Points, in no order, along strands that fork, close into loops and pass close to each other.
Two points are linked if the straight distance between their rows is under 90.6. Some points are linked to none.
Zisiz: [ 44 -12  39  35 -11   6  11  33 -20  10 -19 -12  30  42  31  42   4  18
  16  11  39]
Rav: [ -6  29 -43 -30 -23 -52  15  31 -56  33 -21   1 -50  11 -46  11  41  12
  16  27  -5]
zutar: [ -9 -53  -5   0  -9  43 -32 -80  16 -11   4 -16  40  38  23  66  -6 -51
  20   5 -36]
zuvi: [ 15 -30   6 -20  -5  28 -55 -39  24  -6  -8 -23   5  28  49  40 -62  -9
  -8   7 -15]
Libeb: [-63  25 -28 -90   7 -60  23  28 -22  -3 -23 -16  22   7 -40 -10  34   7
  -3 -17 -14]
mak: [-36  24   0 -38  65 -40  22  20  16  16 -16  29  22  -3  -8 -12  24   4
 -25 -13   3]
ros: [ 43 -15  -6 -14  21  -4   0   4  26   4 -40   1  -6  12  43  37 -46   5
 -39  11 -17]
Rad: [ 23 -42 -26   2  67 -21  46  47  10 -23   6  30  23 -14  -3  13  -3  13
 -22   0  38]
gar: [ -4  28  -5  26   6 -12  13  43 -51  31  -6  38 -20  15 -30  19  43  -1
   6 -20  11]
savuv: [-10  17  24 -16 -10  -2 -18 -15  30   3 -13 -12 -17  10 -11 -83  16  43
   8  -2 -20]
dom: [ 23   0  33   3 -55 -36 -34  15 -56  36  21   1 -34  19 -29  12  25   9
  47 -44  -3]
lefek: [ -3 -52  -4  -9  -4  35 -43 -82  -2 -14  62   0  -5  22  20  17 -45 -43
  10 -16 -23]
Vezaz: [ -9  13  28   1 -61 -19 -26  25 -59  44   6   4 -36  16 -38  -1  33  12
  40 -24 -18]
zeze: [  8  -1 -30   8 -44  29  39  57 -23 -65 -21  -2  23  -6   8  38  25   4
  19 -23  36]
bon: [ 11  23  18  -8 -16  -2 -10 -27  41 -11 -10  14  -5 -18  14 -88 -10  18
  -1 -13 -39]
fuga: [-50  14  31  35  26  34  16  26   0  34  12   4   9  19 -13 -20  46  10
  -9 -12  25]
siron: [-31 -24 -46   6  -3  10  17  41  -7 -73  20  12  22 -46 -26  -9  33   7
  14 -18  60]
leked: [ 33  -4  54  26 -60 -26 -21   1 -11 -10  44 -45   0  21  11 -17  12  11
  35 -15  38]
sen: [ 12 -52  -6  21  14  38  13 -30  48  -3   2  -8  25 -17  31  35 -35  -7
 -27  -2 -34]
Baz: [ 26  23   1 -14  53 -20 -26 -52  -3  49 -13  10 -67   4 -11  23 -39   8
 -19  15  19]
Pazur: [ -6  33 -10 -58  16 -63   4  -1  10  11 -36  15 -17   4 -18 -47  27  18
  -3  -1 -31]
Nopi: [ 67   3   6  -8 -34 -38  28  34 -50  14 -31  -6 -34  33  -9  48  16  10
   2   3  29]
nomol: [ 53  20 -27 -24  41 -66  26 -15   4  29 -28  18 -40   0  -5  22 -11  21
 -37  20  13]
Zem: [ 17 -21  15   7  -7  38   1 -16  46 -20  11 -50  44 -15  41   1  -3  46
 -13  35 -22]
Dogob: [-36  30 -33 -77  11 -69  11  19 -20   4 -29  -5  -8  10 -36 -25  39  16
   4   0 -24]
ganel: [ 46 -11 -12 -24  10   1  -8 -15  14  10 -43  11 -10  10  52  53 -49 -29
 -41   4 -33]
dol: [ 48  12 -33 -32  15 -71  28   7 -13  19 -32  -2 -41   9 -23   7  12  24
 -20  23  14]
Piz: [ 33  -3  54  14 -52 -46 -31   5 -21  11  38 -23 -23  25  -6   0   8  -6
  48 -39  28]
mera: [-17  53  -6 -20   9 -13 -17 -36  -1  40 -27  40 -18 -23  14 -12 -32 -71
 -21   8 -31]
gobe: [  5  -1 -23  19 -40  33  -8 -31  26  -4   7  13   8 -34  24 -50 -32 -68
 -13   6 -40]
zun: [-46  21  14 -72  55 -49  35   8   1  18 -10  18  49  -7  -1   1  19  -9
 -32 -32   9]
gat: [ 11 -28 -25  11 -46  53 -10 -49   8  -4   8  -4   6  -5  22 -24 -28 -84
 -11   5 -27]
Nukad: [  7 -26  28  60  15  36  -6  -1  21   6   9 -39  65  -5  19  62   0  19
  16  61   3]
mol: [-27  20  50   0   5 -10 -22   2 -10  47 -15 -18 -38  36 -27 -28  21  12
   2   7  15]
defu: [ -6 -41   4  49  19  37 -22 -23  41   4   3 -45  55   0   4  71 -14  20
   1  47 -24]
lup: [-33  33  -7 -28 -32 -32  16  29 -57  58 -17  -3 -47  18 -34  27  49   5
   9  19  -9]
kema: [ 10 -19 -18  10  -1  26  44  62   6 -52 -21  -4  41   0  11  34  30  18
   7  13  45]
bude: [ -6   8 -59 -33 -11 -41  17  49 -32 -45 -17  -6 -14   3 -51 -23  19  16
  13 -11   4]
konan: [-55  28 -41  11 -31  -6  11  52 -37 -46 -11  13  -6 -54 -47   9  -3  -6
  48 -37   7]
tobi: [-43  35  22  -9  15   2   4  -7  34  21 -10  40  37 -37  22 -44 -19 -50
 -12  -3 -33]
Sef: [ 18  -4  31  16   0   4 -31 -29  19   4  14 -31 -21  13  12 -38 -38  32
  -3   6  11]
nuga: [ -5 -17  20  17  50  11 -56 -40 -10  25  38  -1 -38  17  -6  12 -65  -7
   1  10  22]
muzag: [-42   5 -51  18 -15   6  11  52 -25 -59   8  22   6 -49 -41   3  18  -7
  27 -39  46]
dubon: [ 20   8   7  43  -9  -1  10  28 -48  19   7  23 -14  18 -18   3  32   9
  13 -33  21]
lil: [-35  28  28 -14  -7 -17   4  21 -25  55 -21 -12 -41  32 -30  -8  40   6
  -8   8   5]
Pufaz: [ -2  23  20 -13  65   3 -52 -48 -10  52   8  11 -57  11 -11  29 -50  -3
 -12   9  21]
zofa: [-66  42 -16   7 -23   4  25  54 -50 -13 -11  29  -7 -26 -40  24  18  -5
  34 -33 -16]
rike: [ 42 -18 -27 -24  -7  14  -6 -26  -6  13 -40  20  -9  12  53  57 -38 -81
 -34   6 -28]
Nuf: [-37  28 -18 -22  56 -35  22  42 -10  19 -17  20   6  12 -34   7  40   3
 -23  -1  27]
Gemo: [  0 -50  -3  25  11  49   1 -30  56  -6  -4 -27  43 -10  18  65 -18   7
 -17  18 -41]
zulo: [ 27 -32 -13   2  34   6  46  55  16 -29 -25   9  31   8  14  34  -2  22
 -20  16  31]
Lof: [ 25   3  27  33 -56  11  -6   7 -19 -18  34 -42   5  19  -5 -41  24  33
  18  -6  32]
vol: [-24 -50 -28 -12  38  -8  19  22  20 -62  23  34  43 -47 -16 -17  29  20
   9  -7  52]
bipe: [ -2 -21  -4  20  49  18  19 -10  47  -2  15  31  15 -34   4 -32  -4  18
 -15  -3 -19]
ler: [-12  25 -17 -12  10  24 -28 -51 -16  32  -8  45 -30  -4  14  -8 -30 -83
 -19   0 -31]
komo: [ 29  21 -45 -33  -5 -69  23  19 -35  22 -26  -1 -50  13 -41   2  37  19
  -2  26  10]
getu: [-32  38 -32  -7  25 -28  25  53 -43  18 -13  22  -3   5 -49  29  44  -7
  -6  -9  23]
Pekeg: [ -1 -64  -6   0  -8  44 -19 -84   1 -14  32  -9  20  32  21  49 -31 -53
   5 -12 -32]
Bonap: [ 47 -12  25  47 -12   5  20  30 -36   8  13  -1   8  23   6  15  15  10
   5 -20  29]
Kason: [ 19 -10  31  17 -20  34  -4 -17  25 -35  34 -70  38 -13  25 -15  13  48
 -11  36   3]
tigut: [ 25 -10   9  -5 -29  35  11 -31  57 -30  12 -18  34 -39  45 -29 -13  14
 -18  10 -46]
mobel: [  3  -5  49  24 -23  -6 -34 -27  25 -33  56 -68  -3   4  35   1 -36   8
  16  37  36]
vesit: [ 27   5  12  -4 -32  18   2 -35  40 -27   7  -5  10 -30  35 -68 -21  20
  -9  -5 -40]
Gure: [ 43  24 -15 -18  50 -36  -3 -37   8  36 -24  22 -54  -5   2  24 -31  11
 -33  15   2]
Rof: [ -3 -47 -26  -8  57 -15  30  33  23 -41  20  40  36 -38  -5  -7   9  16
  -6  -9  38]
Difal: [ -7   6  41  28  15  -4 -38 -17   1  28  16 -19 -25  21 -13 -39  -8  19
  15   6  32]
bopem: [ 11  16 -15  18 -79  20  24  29 -50 -46  11  -7  -3  -4 -13  11  11  26
  36 -43 -13]
fakig: [-10  -8  54  31 -14  -2 -31 -22  32 -32  66 -59  -4   4  38  35 -37 -24
  29  52  39]
bele: [ 19 -36 -27  -6 -43  51  -5 -39  -3  -7 -22 -10   7  16  33  -2 -27 -91
 -10  18 -14]
benet: [ 28 -23  37  53   0  27  11  21  -1   5   3 -24  60  20  37  46  11  19
  22  26  28]
Nobof: [-21  19  -4   8 -18   9  -4  22   1  -6  -3  -5 -14  16 -32 -67  43  41
  10  -5   0]
vupi: [ -4 -25   3  -9  30  30 -61 -68  -5   8  42  18 -29  20   6   7 -61 -24
   1 -13 -16]
bor: [-64  39   4  -3 -41   8  24  49 -50  11  -6  21 -16   1 -35  18  29   6
  25 -26 -34]
Buru: [-34  -4  13  22  50  33  10  -6  47  10  15  15  18 -21   1 -46  25  29
  -9   6  -8]
Piduf: [ 35 -27   0   6  29  11  24  31  30  -4 -27  -1  14  15  30  32 -25  29
 -27  26   2]
kabi: [ 10  11 -15  17 -65  35  32  45 -35 -55 -11  -9  12  -3   6  41  20  19
  31 -39   6]
rezu: [ 16 -40 -11  23  30  24  15 -25  40   1  10  17   7 -24  25   5 -37  -9
 -27  -7 -32]
Kavu: [ -2  46  10 -49   3 -59   5  -9  18  13 -37  29  -2 -17  -3 -56   3 -12
  -4  -4 -42]
Dafe: [-48  19 -29  -6 -10  19   6  35  10 -39   5   3   5 -14 -38 -54  53  30
  15 -15  10]
rafu: [  3  -7  -6  -6  16  29 -44 -63 -12  21   8  36 -29  -3  18  -5 -47 -54
 -11 -15 -34]
Pido: [-19  52  15 -29   7 -33  -3 -12  20  23 -32  31   6 -23  11 -47 -18 -43
 -15  -3 -37]
num: [ 15 -10  39  -7 -23   1 -53 -40  39 -29  35 -59 -12  11  27 -19 -59  18
   4  14  16]
Didit: [-24  15 -19  15  -8  14 -12 -13  30   6   5  32  24 -55  15 -55 -29 -70
  -9  10 -36]
kapeg: [ 16   1   3  23 -32  20   3   9  -1 -20  22 -31   0   5 -12 -57  32  45
   4  -2  17]
Rak: [-24 -10  15  56  40  44  13   4  15  15  36   2  23 -16 -13 -33  44  26
   1  10  21]

A piece is two or more points that can be reached from each other along the links. Count, over all rows, the pieces, the separate loops (a circle has one, a figure eight two, a Y none), the forks (points with three links) and the tips (points with one).
pieces | 4
loops | 0
forks | 4
tips | 12

A fork is a point with three links, a tip a point with one. Leave the first point through the second and follow the links. Name the first fork or tip that comes.
lup; Rav | vupi
bopem; kabi | zulo
dom; Piz | Nobof
Gemo; defu | zun
Lof; leked | Vezaz

Name the points in between on the shortest way along the links from the first point to the second, in order.
zun; Zisiz | mak Nuf getu gar dubon Bonap
Difal; nomol | mol lil lup Rav komo dol
Kavu; Gure | Pido mera ler rafu vupi nuga Pufaz Baz
vesit; kapeg | bon savuv Nobof
